Each row is a point on a tangle of strands that fork and nearly touch. The rows are in no order.
Two points are linked if the straight distance between their rows is under 62.2. Some points are linked to none.
<967>: [  6 -26  20  32   1 -16  11  15  -9   9  -8  -4  -3   7 -12 -10  20  20
  -5 -20 -25  -5  -2   7  11  -3]
<431>: [-20   7  -2  22  13  26  -5  -6   5  -2  14 -28  18 -28   9   1   9 -10
  -3   2 -21 -16  -4  11 -20   4]
<28>: [  4   6  21   8   4 -32  -4 -43 -10  12  12 -19   5 -19  22   5   7  18
  15   3   0 -16 -21  18  18 -13]
<1848>: [  8 -10  21 -13 -21  -4   7 -13  18  -6   5   3 -10  -1  -3  -1  24  18
  -3   5   6  -9  -1  10  24 -16]
<1466>: [ 26 -19  -7   8  29  -8  -5   1  26  -9  17  -5   9   3  -5  -2  27 -15
   9   5   2 -27   5   4  15 -10]
<29>: [  0  -2  11  28  33 -23  -7  -7  -2   1 -22 -11  15  10  18   2 -11   0
 -19  -4  13 -10 -12   0  -9  -3]
<1484>: [  3   6   5  -4  -7 -20  16  -1   0   2 -14   5   1   5   5   6   4 -16
  19   6 -27  13 -35  22  -2   2]
<1091>: [ -7  -3   5   1  18   9  -6  20  13  -7  -4   0   0   8 -18   7   8  -1
 -12 -14  -1 -10  12  12 -10  -8]
<945>: [ -3  37 -15 -17  27  20  32  -4   6  -4   2  -6   7  13 -22 -19   7  -5
   0   4 -33  16  -4  13   2   9]
<856>: [ 10 -11  -2  -9  -2  16  13  22 -15 -31 -19  28   0  20  -2  13   0  -6
 -17  18  12  10  13 -19  18  12]
<510>: [-15   9  27  22   7 -26 -25 -13  -4  -6 -22   7  -3  19  15  16 -14   1
 -12  -3  20  -8 -17   2   8  -2]
<1766>: [-27  -5  13  -9 -25   3  -9   6 -14 -30  10  -3   9  -8  -7 -11  33   5
   9  16  11 -15 -17   7  12 -12]
<1965>: [-38  -7  10  -7 -13   5   2  -2  -9   8 -19  24 -17   9  21  13  -1   6
  -6   8   3   1   2  -1 -14  -7]
<1851>: [ 27   5  20  -5   9  11 -10  14  24  10  -6  14 -21  17  -9  19   9  24
  -3   4  -4  28  -7   2  31  19]
<710>: [-16 -11  13  -7 -37  -8   3   0 -25 -12   4   1  16 -13  -9  10  20  13
   6   4   0 -10 -13  24  -1 -30]
<860>: [ -8 -18 -38 -16  19   3 -22  32   3 -15   1   9  15   6 -25 -19 -12 -10
   9   3   9  -4  12  21 -14  -3]
<205>: [ 17 -26 -27 -15  14 -25 -17 -10   5  32  -9  -1   8  -3 -11 -12 -24  11
  14   8  -6   4   2   2  -6  -1]
<645>: [ 17   1  12  -5   0 -33   1 -17   3  27   4  -6   2   1  10  -4 -12  19
  12   0  -8   2 -16  10  14 -18]
<878>: [-12   7  -8  -3 -21 -29  -8  -4 -18  10  11  16  17 -15   1 -26 -29  16
  16  -4  11  -2 -11   6  16  -6]
<1426>: [ -1 -10  14  -8 -11  -5   4 -19 -18  -7 -10  -9 -19  -5  15   6  23   8
  -4  23  -7   9 -10  -3 -10  -6]
<816>: [ -9  -7  -8  11  12 -19  -3 -20  -9   5  -3   2  15   0  27  11 -22 -14
  -5  10  11  -9 -13   4 -10   8]
<1592>: [  1  -1   7 -26 -11  -9 -23 -29 -26  -5 -10 -16 -13 -13   9 -11   2   4
   7  33   2   3   0 -13 -15  15]
<255>: [-10  30 -12 -25  10  23  32 -17   4   0  -8   7  11 -10   0 -17  -3  -6
  10  23 -23  12  -9  22  -7   2]
<859>: [  0  12   2   7   1  19  11   2   0 -25  12   2  17   5   4   8  13 -23
 -15 -12   3 -13  25 -14   4  -8]
<1644>: [ -1  -8   3 -11   1  17  -4   5 -32 -29 -11   1  11   8   3  10  11  -3
 -27  22  15   9  17 -21  -6   7]
<330>: [-15  16   1  -4  27  18  17   1   2   0  -5  -8 -22  13  -3 -21  22  14
 -10   4 -21   3  15 -13   7  25]
<1699>: [ -2  -4   0 -10  23  30  17   1   2 -12  -6   9  -2   5  -3 -26  19  -4
 -18  14 -10  -5  28 -16   4  12]
<1378>: [ -1  17  27   6  11   7   9   0  -7 -17 -10  -6  -3  16  -1  -5  22  10
 -19   2  -4   0   1 -20  23  31]
<1156>: [ 16  16 -20  -5  17  -9   5  21   3  -2 -16  13 -13  27 -14  19 -28 -21
   1   6   3  24  -5  -6  -8  29]
<1199>: [ 18 -17   7  22  -3 -17  -1   4  19 -17  22  -2  -2  10  -1  16  21 -18
   4 -13  19 -21  -2  -1  26  -7]
<730>: [ 19  11  -5 -25 -23 -13  11   4   2  12  13  12  -9  -1 -11 -23 -19  22
   9 -11   5   4   6 -15  31  -3]
<1503>: [ 22 -10  10   1   3  -2   1 -11   1  12 -14 -15  10   6   2  12   5   6
 -18  -3  12  -2   7  16 -14 -30]
<655>: [-16  -2 -15  -4  19  36  -2 -26  -2   9  -3 -19  17 -28  15 -14  -1 -11
  -8  16 -10  -2   8  20 -30   4]
<1630>: [-13  10  14  11  22  12 -29  11  23   9   8 -30 -12  -5  -7   3  16   2
  11 -16 -11 -14  -4   0  -8  12]
<1509>: [ -4 -19 -17  -1   3 -17  -7  17  -9 -17 -16  11  11   5  -3   6 -26 -21
   0  17  17   3  -1 -15 -19   2]
<99>: [-17   6 -15  13  14  -3  35  -2  13  -1  -7  10  22   8  14  -9 -30 -12
  11  -3 -23   2 -24   5   1   1]
<744>: [  5 -29  -7   4   0 -26  -2  15 -11 -28 -21   8  -1  17  -3  25   2 -28
  15  19  10  13 -11   3 -19  16]
<1052>: [ -1   1  -9  -4 -30 -50  -7 -10 -29  -2  10   8   3  -5  -4  -7 -15  -4
  20   3   4   3 -27   8  13   1]
<394>: [  3 -34   6  18  14  -9  -4  12   1  25 -18  -3 -15  -1 -20  -2  24  18
  -7  -3 -20  12  -9   8 -15  -4]
<70>: [-32   0   6   6   6  -5  -3 -17  14   1   7   6  33 -15  14   4   1  -9
   6   4  13 -17  -5  32  19 -13]
<611>: [ 12  -5   7  16 -37  13  -2  -5 -22  -2  19 -13 -23 -12  15  -1   9  -3
  -3 -14   1  -4  20 -34 -11  10]
<885>: [ -8  44   2 -16  -5  21   1 -22  -1 -13   0   1  28  -5  17   0  -9 -14
  -3   3  20  -6   7  13  11  -2]
<590>: [ 33   6   5  16  -4  18  15   6   3 -22   1   7   3  20   1  29  13 -31
 -15   1   6  10  16 -12   7  -4]
<1987>: [-15  12  15  -9   3 -15 -17  -1  13  -5 -20  17   8   7  -2  19  -8   4
   5  -4  17  -9 -13  16   8 -21]
<35>: [ -5  30   5   1 -27  -4  -5  -8 -25  16   4  -3  -9 -12   0 -28 -30  17
  -9 -17  -2  -1  -1 -13 -19   1]
<1092>: [-11  28 -11   1  -7 -18   9 -12  -2  -8  19   5   3  -9   8  -4 -22 -26
  19   1  10  -3 -24  -4   8   2]
<84>: [ -8  24  20 -10  -5   9  11   5   3   6 -13  24  -7  17  14  10  -2  31
 -14 -14 -10  10   6   3  32   3]
<839>: [-11 -27 -20 -20  11 -11 -15 -14   9  12  -4   4  20 -12   7 -19  -7  16
  -1  13   7  -6  12   7   6  -4]
<1181>: [ -9   9  12 -11 -18  28  -5   7   7  -1  -8   9 -34 -12   4   5   9  13
   6 -11 -15   5   9   0 -12   5]
<6>: [ 12 -13 -22  -7  -6   9   7 -26 -17   4  34 -26  11 -29  16 -10   4 -10
  12  13  -1 -10  10 -11 -13  -2]
<807>: [ 33  -9   6   4 -20  23   3  18  18   1  13  18 -16  11 -10  27   5  13
  -2  -1   9  19  -1 -17  26  15]
<247>: [-21  -4  -4 -11  23   7  30  -2  -3 -24  -5  15   6  12   3   0   1 -27
   1  24   0   0 -11   9   5  -2]
<1264>: [ 16  -4  15 -19 -40   2 -10 -11 -16   4  -7   6 -11  -1   5   9  -4  25
  -6   3  16  10  11  -7   2  -8]
<533>: [-11 -20  -4   1 -14  -9  -4  20 -12 -23  17  -3  -4 -10  -8   8  17 -22
  17  15  -6  -1 -17 -17  -5   1]
<342>: [-18   8 -27 -14   7  12 -16  14  24  18  12   3   5 -13 -14 -24 -43   5
  14 -11   6  -3  18  -1  -2   8]
<1414>: [  2 -33  14   2  -7 -23  12  11  -4  -3   5   2  -3   3 -13  -5  21  25
  -9  -4   1 -10  -4   6  21 -21]
<1650>: [ -4 -15 -25  30  18 -16  16 -12 -14   8  -2 -13  26  -9  14  -2 -24 -26
   3   4 -12   5 -30   6 -23   6]
<1833>: [ 14 -35   2  18   4 -19   7 -26 -19 -12   5  -6  19  -7  19  16  18 -11
  -9  10  17 -16  -8   4   5 -17]
<285>: [-24 -15  10  -8  -3 -16  -1   5  15  18 -20  19 -28   7  14  21  -4   7
  -6   2  -6  22 -16  -2   3   2]
<1301>: [ 17   3  -5  -4  -7  -8   8  -2   1  25   7 -13  -1  -7  -3 -25  12  18
   5  -7 -27  -3  -8   0   9 -18]
<1821>: [-18  39 -19 -18   2  13   1  -5  21  10  19   3   3  -6   1 -17 -25   1
  17  -1   4  -1   6  -9   9  15]
<67>: [ -6  -5 -10  20  25 -27 -17  11  20  24   5   1  12   3  -1   8 -23   2
   3 -12 -16  -5  -8  13  -9  -6]
<577>: [-19  -1 -12  15  -3 -15  20  -7   4  23  37 -11  -1  -9  28 -23 -11   2
  12 -18   3 -11   5  -7  21 -11]
<1163>: [ 17 -38 -10  11 -12   4   9  -7  13  12   3  13 -17   7  13   8 -15  -9
  -2   1  13   1  20 -18  -8 -13]
<1794>: [  7   5   3 -10 -16   4  11  21  -1  15   5  23  -2  13  -1  -6 -15  33
 -12 -27 -10  13  21 -11  22  -7]
<19>: [  8   0  -4  10   8  -5  -9  12  13  -1  17   1  12   6   3   1 -13  -7
  -5 -21  36 -25  23 -18  18  -8]
<1924>: [ -7  40  -3 -31   7  15 -34  -4 -14 -19  -9 -15   2   6 -20 -10  -6  10
  -1  17   6   6   2  11  -8  16]
<18>: [ -2  24  17  12 -24  -8 -32 -17  -6  11  14  -7 -17 -10  -3 -14  -9  -3
   5  -5  28 -12  12  -8  15  10]
<1577>: [ 24 -21 -17  15  -3 -21  -8  29 -18   9  16 -14   5  -2  -6  -1 -15 -16
  13 -12   3   5  -2 -10 -19  -1]
<934>: [-19  -2  13  19  15  13   9  -9  10   7   4 -16   3  -7  13 -11  17  21
 -13 -16  -9 -26  11   7   8 -16]
<1955>: [  1 -21   4 -15 -10 -11   8  -2 -18 -13 -19  -2  14   3  -5  10  14   7
  -3  12 -14  11 -21  34 -13 -30]
<667>: [ 49   0  15   6   0  -4  10  -9   2  -9  -4   3   9  16  -5  22   4 -14
 -25  -6  14   4   9   3   5 -19]
<984>: [  0   9 -14  15   8  -7  21 -12  -9 -19   4 -12  28  -5   6   6  -5 -39
  12  14  -5  13 -27   0 -19  12]
<975>: [ 13   6   0  26  22  -1  21   7   4   0  -7   5  -3  39  16   4 -10   6
 -13 -21   3  17  -3 -14  21  18]
<1090>: [  9  11  -3 -18   9  30 -13 -29  13   1 -11  -9 -18  -6  15 -10   9  21
  -2  -3   9 -16  31  -2  -4   8]
<1234>: [  9   5  11  15 -16   5  14  18 -43 -21  -9  -4   0   9  -5   6   3  21
 -29  -1 -11   8   3 -11  -4  13]
<1081>: [ 12 -19  -3   5 -14  -5 -10  16  13  -1   9  19 -19  -1  -2  38   0 -18
  10  -1   1  20  -4  -2 -13  -3]
<1436>: [ -8 -13  -7  -9  13 -14 -12 -25 -29  -3 -18 -11   3  -2  11 -19   2   0
 -19  34   6  -4   4 -13 -10  14]
<366>: [ 17  -8  -6  10  10   1  -2  19  -1 -21  -4  -9   3  14 -33  -4  32 -11
   0   7  -2   3  -2  -3   4  20]
<240>: [  3  18   3  11  -9  13 -28 -35  13  -1  22 -17 -13 -17  14  -4  -3 -12
  25   2  28 -13   6 -14   7  10]
<899>: [ 26  -4  18  22 -14  -1  20 -11  -1  12   5   3 -14  16  21  24   0  -2
 -11  -8   7  13   9 -21  10   4]
<1606>: [ -5  -9   2  -3 -21   3  -6  19  -4  -2   4 -14 -16  -6 -14   9  20   0
  12  15 -28  15 -20   0 -26   1]
<126>: [ -4 -12  -2   6 -21  11  17  10  -2  25   0  -5 -16 -21  -8   1   5  -5
   3  -1 -37  19 -10   5 -32  -2]
<811>: [-26 -22   5  -4  -1  -3   2  20  -1  -8 -26  22  -2  10  -1   1   4   9
 -23  -3   5 -13   9   7  -6  -8]
<627>: [ -2 -12  -8 -14  16  40  10 -12   7  15 -22  -1   5 -21   6  -2 -12  -9
  -3  13  -5   9  17  26 -33 -13]
<300>: [ -5   8  18 -13 -21  17 -23 -11  18  11 -18   7 -18 -17  -4   1  -9  26
   1 -16  22 -11  15  26 -12 -15]
<1491>: [  7  -2   8   2   2  -2   2 -29  -1 -14  10 -16  15   1  14   1  25  -8
  -3  16  17 -24  -4  -3  14 -17]
<1398>: [-17  21 -11  13  10  -5  34  -6  11  14  13   4  34 -11   0 -29 -15  10
   5 -18  -7 -17  -7  20  22  -5]
<1823>: [ 16   7   3 -26 -10  -2   7  -3 -22 -12 -12  14  17   8  -6 -18   0  32
 -21   1  14  -9  22  -2  28  -2]
<1581>: [  4   1  33 -14 -23  11 -23 -16  11   7 -20  11 -17   5   7  27   5  24
 -12  -8  22   1   9  12  -9  -4]
<199>: [ 25  -1   8   0  12  19 -16  -9  25  18 -15 -10 -21   3  -5   6   5  15
  -5 -19   8   1  34  -3  -1   1]
<662>: [  3  11 -21 -23   7  -5 -24 -14  -7  -4   7 -22 -12  -5 -10  -9 -11  -6
  19  27   0  16 -10 -10 -13  21]
<1656>: [ -4 -24  32  30  -5 -25  17 -17   0   0  -8   2 -14   5  22  13  22   4
   1 -11 -17  -7 -26  11  13 -19]
<687>: [  2  -1  22  34  -4   4  -5  -4  -2  23  -2 -18 -16   2  13  -5   6  24
 -23 -25   0 -15  19 -13   0 -13]
<1694>: [ 20 -20   2  20 -18  -8   5   6 -20  15  18 -12  -9  -6   5  -7   4  -4
  -3  -7  -7  -6   7 -12  -5   1]
<679>: [ 17  -2  -2   6  16  -2 -12   0  -3  22  -6 -30   3  -1 -14 -25  14  13
 -15   4 -18  -9   7  -4  -9  -5]
<316>: [-13   9   9   5  -1 -26   5   3   6   9 -23  11  -8   9  11  14 -25  -1
   1  -1 -23  18 -26   4 -11   3]
<1545>: [ 28 -31  -6   9   3   4  -3  14   8  34  -6  -5 -14 -19 -19  -6  -2  12
  -8 -16 -15  11  12   9 -24  -9]
<564>: [  1  15  10  13  -7 -10   6  -4 -23 -28  18 -20  24 -13  -8  -7  13  -1
   2   1  -2 -18 -29  -9   3  -7]
<586>: [-11 -10 -29 -12  -6  15 -18  16  20 -14  26  -1   2 -18  -5  -5  -3 -21
  24  -1  14 -21  16  -4  -2  -1]
<1155>: [ -7 -50  -6   9  -6 -16  -6  -8   0  -7   6  -4  10 -20   8  14   1 -20
  -4  20  21 -13  -1   3 -17 -23]
<480>: [-31  -6   0  -3  -2  14  -1  -5 -20 -12 -32  11 -10  -5  18  16  -9 -10
 -21  32   7   2   2  -7 -27   2]
<1497>: [-20  10  16   8  15  16  13   6  -3  27 -18  12 -19   8   2   4   4  13
 -15  -1 -36  17  -4  11 -10   5]
<772>: [ -8  27   5   6  -9   7  29  10 -23  -2  -5   3   3  10   8   5 -12   9
 -23 -16  -9  12   8 -14  -7   4]
<1185>: [ 16 -18  21   2  -9   0   9  -7 -20 -12 -18  -1  -7   4 -11  20  39   0
 -10  12 -13  14 -18  19 -25 -14]
<953>: [-28  14 -13  11   5 -34  19 -15  12  14  11   9  10  -9  15 -11 -29  -1
  21  -4 -10   5 -26   5   9  15]
<269>: [-16  43   1 -16 -14  19 -10  -4  -7   9  -9  -2 -16   0 -12 -15 -22  26
   3 -11 -12   3   3   5 -16  18]
<1306>: [  1   3 -23 -23  -7  10 -18 -22 -10  -5   5 -10  14 -23   5   6 -17  -7
  18  19   7   8  -5   9 -23   3]
<1007>: [-30   7  -4  32  28  24   6   3   6  14  14 -20  31 -10   2  -8   9  -3
  -2 -18  -9 -29  11  13  -9  -7]
<973>: [  1  17  10  -2 -20  -4  -5  17   3 -14  22   6   8   5 -18  -9  10   6
  14 -18  12 -18   8 -18  40   3]
<793>: [-27   6 -10  17   1 -18  -5 -14  15  10  26  -3  38 -30  13   1  -5   0
  19  -5 -13  -4  -2  20  13  -1]
<637>: [  1   3  -8 -14 -19  -8   3   6  -1   4  17   4  23 -10  -7 -11 -12  -1
  15 -11   3  -6 -15  16   6 -22]
<1633>: [-15   4  -8 -13   2  11  20 -20  14  15  -6  13  -7  -9  15   0  -5 -12
  12  24 -10   6   2   2  -6  -4]
<1132>: [-32  11  20  -8 -39   6 -26   1  -1 -16   4  13 -10 -24 -11  -6  17 -12
  18   4  18 -14  -5  -1  11  -5]
<842>: [  9 -16  10   7  -4  -1   4  -6 -13 -10  24  -8 -18   2   5 -10  29  -2
  -6   6   8  -8  18 -34  28   8]
<1124>: [-40  11  18 -22  -4  18  -9  -2  19   3  -5   7 -27 -11  11  -3  17   9
  15  12 -13  -5 -11   4   0   4]
<303>: [ -4  19  13  13  27   1 -19  -3  10  -3  11 -26   8  12 -13  -3  22  -8
  -9  -7   8 -22  -4 -10   4  12]
<527>: [ 19  19   2 -24 -34   3  -3 -13 -28 -18   1  -2   5   3  -4 -11  -2  16
 -13   2  21  -5   9  -3   7 -14]
<998>: [  2  26  -5  -2  -6 -13  15   1 -11 -13   8 -10   0   4  -6   1  -4 -17
  18   9 -20  13 -27 -11  -3  18]
<1365>: [  6   4  -9   9  11   3  19  23  -9  13  -9  14 -12  21 -19 -12  -2  17
 -16  -1 -26  31  -6 -14  11  40]
<904>: [ -5  -1  -9  24  36  -1   7  -3  12  10  12 -10  10   8   1 -17   6  -4
   2  -2   1  -8  -1 -15   3  13]
<1555>: [-12  -1  -8  -1  30 -10   0  13  30  18 -11  22  14  -2  -3   9 -32  -3
  10 -10  -1   0   1  26   1 -14]
<1248>: [-14  35   9 -10  12   9 -28   7 -14 -31 -18  -2   9  12 -17   0 -11  -2
 -13  -2  18 -10  -5  19   7   7]
<1743>: [ 24  12 -16 -21   6  -9   5  -3  24  -4  -5  22  10  18   5   5 -30 -17
  13  -4  17   4  -3   1  14  -8]
<422>: [ -3  -4  -5 -19  14  -3  -2   1  -3 -29 -17  12   7  10  -7  16   8 -22
  16  27  -2  15 -18   2 -11   6]
<41>: [-16 -20   1  28  11 -18  10  18   0  -4  -9   2   0 -10  -9  11  11 -18
   3  -5 -22  -8 -22  14 -10  -8]
<764>: [ -6 -13  18  16  -1  14  13   0 -25 -25 -18   0   7   4  -4   9  18   0
 -32   9  -3  -9   8 -10  -1  -3]
<172>: [ -1 -12  -4   3  -2  26  10  17  10  -6  -3  20 -23  -1 -15  27  17 -14
   8   4 -16  23  -1  10  -1   4]
<2000>: [-31 -31 -30 -17  -1   4 -15  21   7 -13  17  11  25 -17 -13 -11  -1  -6
  12   6   9 -15  11  18  -2  -9]
<642>: [-26   9  -6 -12  15  11  11   1 -11 -15 -11  10  -4  15   0   9 -29 -13
 -19  15   6   5   8 -12 -27  19]
<1174>: [ -6  -9  26  18 -25 -15   2  10  -3 -32  28  13 -11   9   6  22  24  -1
   4  -5  22 -16   1 -12  35  -6]
<1231>: [ 32  17   1  -5  31  12 -11  -1  28   8  -6 -14  -8   7 -16   2  21   4
   1   0  -3   8  14  10   7  -1]
<930>: [-26 -27  12  -1  16 -22  -6   5  17 -17 -19  20   0   9   9   0   9   3
  10   5   8 -24  -6  12  29   2]
<1054>: [  5   4 -13  23  14 -28   4  22  -2   7   9  -8   4   4  -3  -6 -27 -14
  13 -14  -6   5 -20  -2  -8   0]
<1522>: [ 24 -24   5  -7 -18   9 -11   3  23  25  -4  -4 -30  -3  -4   3  -3  22
  -2 -17  -9  12  16   1   0  -8]
<466>: [  9  15   9  13 -20  27  16  -5  -6  -5  12  -6  -3  -4  14  16  -3  -7
  -8 -25  12  -9  27 -18 -11  -8]
<164>: [-15  13   0 -16 -13   0 -21 -11 -11 -13 -18   3  18  -3   3  17 -21 -19
   4  24  14  10 -19  11 -31 -10]
<1704>: [ 19  17  -2   4  18 -16  14 -10   8  21  -9  -2   0  28   5  -9 -17  22
 -12 -15  -9  16  -6   0  15  13]
<659>: [ 11  21  22 -10  27   4 -19  19  21  -1 -16   1 -14  17 -18  15  11  10
   1   2 -14  11  -9  14   3  12]
<1947>: [ 17 -29 -25 -10  -6 -17  -5  -3 -12   3  -9  11  -5 -10  10   1 -21 -14
  -2  10  19  12  17 -17 -17  -5]
<379>: [ 25 -23  -2  32 -26   3   9  19 -23   3   2 -18  -2 -10 -15  11  12 -10
  -9  -9  -8   7  -6   7 -23  -8]
<1021>: [ 14  -8   0  23  36  -1   7  -5   5   4   4   7  -6  23  11  -1  15  -6
  -5   6   5   9  12 -25  25  26]
<421>: [ -3  10  13  10  -6  -7 -12  -4 -20  -5   2 -23  10  -1 -14  -6  17  18
 -14   4 -10 -10 -12   3 -15  -2]
<753>: [ -4 -30  -1  16  -7 -12  -6  11   8   8   6   2  -8 -16  -1  20  -1  -9
   0  -6  -2  -6  -2  12 -22 -24]
<482>: [ -3 -14  12  20   4  22  13   5  -5  13  -1   0 -12  10  15 -15  18  15
 -30 -14  -4   1  23 -23   9   8]
<295>: [ 16  38   0  -4 -25   9  -3  28  -2  -8  26  -5  -6   4 -11   1  -2  -1
  11 -11  -4   4  -1 -20  18  12]
<1770>: [ -5  12  -1  14   7  13   4  21   8  36  -9  11 -20   5 -14   2   6  16
   6 -13 -28  29  -3   2   2  28]
<1631>: [-11  15   1   2   9  -4  -3  15 -16 -39  -7 -11  21   9 -11  -9   7  -8
  -2  -5   5 -16 -18  -3   9   2]
<87>: [-21   3   3   3   3  16 -10 -20  10 -11  19  -6   3 -15  22 -16  10  -2
  10   0  22 -17  16 -23  15   3]
<933>: [ 11  -2 -21  13   0   4  -4 -13   7  20  21 -22   1 -29   6   5   0 -24
  15   5 -15   6  -4  -4 -16   7]
<773>: [ -1  -6  11  -1 -11  -7   2 -35  -6   8  26   3 -12  -5  25 -19  19   5
   9  -3  20 -17  11 -23  27  -5]
<604>: [  6 -16 -11  -4   3  -8  28   7 -24   4 -16  17  -1   9  -3 -23  -9  15
 -11  12 -15  20   4 -18  -1  18]
<1291>: [  0 -13 -25 -20  13  -2 -13  27  11   7  11  -1  -8   1 -25 -22 -17   1
   4   5   4  -7  10 -11 -10  17]
<1292>: [-14 -31  10   6  -3 -30  -3  -4   1 -28 -19  18  -3  17   5  20   2 -15
   1  10  13  -6 -21   0   9   1]
<1836>: [ 25   4 -20 -23   0 -26   1   2   0   7   5  11   1  21  -1 -13 -22   0
   6   5   9  10   5 -18  20   7]
<47>: [-10  -5 -12   4  16  23   4  17  18   6  -9  14   0   0 -13  16   6 -29
   7 -10  -6   7   8  18 -24 -11]
<1568>: [ 39 -17  20   6  -8  -1   6   1   9  -5 -17   6   2   9 -14  28  29  -1
  -9   5  -8  31  -7  30  -5  -8]
<791>: [-11   2   1 -19   3  13  21  -9   6  -9   6   3  17  -8  15  -6  20 -15
   8  20   5  -9  -3   0  11 -11]
<145>: [  5  21   6   9  12  -4   8   7 -15  20 -15 -11   1  17  -2 -12 -20  20
 -26 -13  -8  -1   9 -12  -8  12]
<1315>: [  4  16  -6   8  13   6   9   2 -18 -13 -25   2   1  15   3  20 -16 -20
 -15  10  -1  23  -5  -7 -13  21]
<1728>: [ 15  16  -3 -19 -14  32  -1  12  14  -1   1 -12 -29 -14 -13   3   7   9
  30  -8 -20   6  -4  16 -18  10]
<49>: [  1   1   0  -7 -11  31   5  -4  -2  22 -11 -14  -8 -20   2   3  -9   0
  -2  -8 -27  15  13  21 -44 -16]
<74>: [  5  16 -15  -9 -11  15 -12  -3  19  14  17 -20 -17 -32   6   5  -9  -9
  27 -12 -12   0 -11   3 -19   7]
<1384>: [ -4  33 -11 -12  -7   8  -9  15   0  11   0 -21 -13  -3 -23  -8 -13  16
   7   0 -24  17 -13 -11 -19  21]
<955>: [  7   9   1   9  14  -6  -1  11  -2 -16  16   9   0  25  -2 -15  -2   1
  -5 -21  17 -17  18 -29  33  11]
<757>: [ -1 -34 -25  -1  11  -1 -17 -13  -8  -4  19 -18  27 -24   8 -12  -2  -5
   5  15   5  -5  14   2  -7   2]
<890>: [ 10  24  -1 -31 -25  -7 -24   3 -17 -15  -8   0  24   4 -22   7 -19  -8
  15   8  22   6 -21  15 -24 -12]
<116>: [ -3   0 -19 -26  12  -7  -2   2 -12   9 -21  -3  11   4  -9  -7 -25   9
 -16  11   4   8  -1  10 -25  -1]
<632>: [ -7  36  14 -12  10  26 -23 -28   7   0 -13  -8   5  -6  13  -9   1   3
  -9  -6  27 -19  22   3   6  -4]
<1330>: [ -7  -5 -38  -8  17  21  16  15  15  16  -9  23   0 -13 -14   0 -18 -31
  12 -14 -18  23  11  20 -38  -8]
<1168>: [ 18  33   9 -19 -12  11 -33   2  -7  -9  -3 -10   0   0 -26   9 -12   8
   4  -2   9  13  -3   8 -29  -3]
<261>: [  0  -9 -13  12  -7 -17  -1  11  18  13  34   4  -1  -2  14  -2 -11   6
  13 -31  21 -20   8 -10  20 -19]
<850>: [ 16   2   9  14   9  -8 -16  20   7  -2  -5 -16  17   5 -12  15  -9   7
 -17 -21   6 -14   5  10  -3 -24]
<278>: [ 11  -5 -24 -12  17  -8 -11   1  35  21   6  13  10   4   8   6 -17 -15
  13   0  10  -1  11   3   6  -8]
<1270>: [-20 -27   3   5   0  12  12   4   0   0   4  15 -21   4  20 -13  19   2
  -2   2   6  -8  17 -36  11  13]
<1622>: [  1  -9 -13  -3  26   1  -3   0 -34  -7 -28  -6   7   9 -16 -23   2   6
 -24  18  -4   5   2  -2 -28  14]
<1495>: [ 28 -32   2  24   0  -3  19   9   8  18  18  21  -9   5   9  15   9 -13
  -2 -14   5  24  15 -18   7   1]
<368>: [  5 -33 -11   7  -4   0   3  15   8  -9  32  -1  -7 -17  -2  -1  13 -24
  18  11  11 -11   6 -17   3  -6]
<1500>: [-32  17  19  -4 -10  10 -16  -6   9  11 -20  18   1 -11   5  19 -24   5
  -3 -17  14 -17   3  32  -4 -29]
<339>: [ 12   7   0  -6 -26  17  -8  29  13 -13  14  12 -12  12  -2  17 -18  -6
  -1 -10  15  22   4 -25  19  18]
<1804>: [ 20 -24 -18  -8   3   9  23  15 -16   0 -14  25  -3  20 -18  -4   6   6
 -19   4  -2  22  16  -7  17   4]
<1364>: [ -4 -25  26   8  -7 -29 -14   7 -15  10  18 -11 -24  -2   0  -7  11  23
   5  -9   6 -19 -11  -1  14 -10]
<1870>: [  3   8 -25 -31 -21   6 -20  13 -10   1   1 -10 -24 -11 -18 -14 -11  14
  16  13  -5  13   1  -6 -26  23]
<324>: [-25   1  13  -4   3  -2 -36  -8  29  10   6  -9 -29 -15  -1  -3  17  15
  25  -5   2  -7  -8   9   1   5]
<1601>: [ 32 -22  22   0  -6 -16   6 -13  22   4  -1   2 -11  16  -1  28  31   9
  -6   5  -2   7  -6  11  15 -12]
<410>: [  0  -4 -19 -12   3 -15  24   3   5  -6  -1   1  29   1  -7 -27  -8   3
   6  -8 -15 -10 -12  24  18 -11]
<1357>: [ 17  33  27   5  -3  14   4   0 -10 -14  -8   2   8  13   1   1   6  30
 -25  -5  -5   7   1   0  30   8]
<694>: [-19  13  20  -2 -27   1  -9   7  12 -24  12  15 -13   6   3  20  18  -9
  11   1  19   0  -7 -12  18   6]
<1455>: [ 13  21  -1 -10  29   5  21  -8  20   1  -3  -8   6  13  -3 -13  26  -4
   5   1 -13   1  -3  16  19   6]
<504>: [-13   6 -13  17   6  -7  17 -18   8  28  26 -12  28 -12  24 -16 -16   8
   4 -13 -17  -1  -1  10   2 -13]
<195>: [  1  36 -20 -32  -7  23  14 -14  -3  -7  16   0  14  -2  11  -9 -11 -22
  10  -1   7  -8   9 -18  12   1]

Follow the links from the first point to the second, and from the first to the third. Name the last point that the two ways share.
<899>; <1955>; <642> => <791>
<627>; <394>; <41> => <199>
<611>; <1848>; <510> => <1091>
<859>; <885>; <504> => <1231>
<1743>; <744>; <953> => <1091>
<164>; <247>; <261> => <1231>

A fork is a point with three links. Follow the links from the first point to the second and name the forks in between, in order.
<1414>; <1199> => <1185>
<278>; <1330> => <1694> <1091> <47>
<1633>; <586> => <1231> <199>
<70>; <791> => <504> <1231>
<1398>; <1568> => <504> <1231> <199> <1414>
<510>; <1851> => <998> <1965> <1091> <47> <753> <791> <1231>
<1794>; <1092> => <1694> <1091> <1965> <998>

A fork is a point with three links, a tip a point with one. Leave the first point through the second and follow the links. Name the first fork or tip that comes.
<1794>; <730> => <1694>
<1823>; <527> => <998>
<28>; <645> => <662>
<1728>; <1181> => <1497>
<324>; <1124> => <205>
<659>; <1851> => <504>
<533>; <368> => <199>
<164>; <890> => <28>
<1577>; <1054> => <1699>
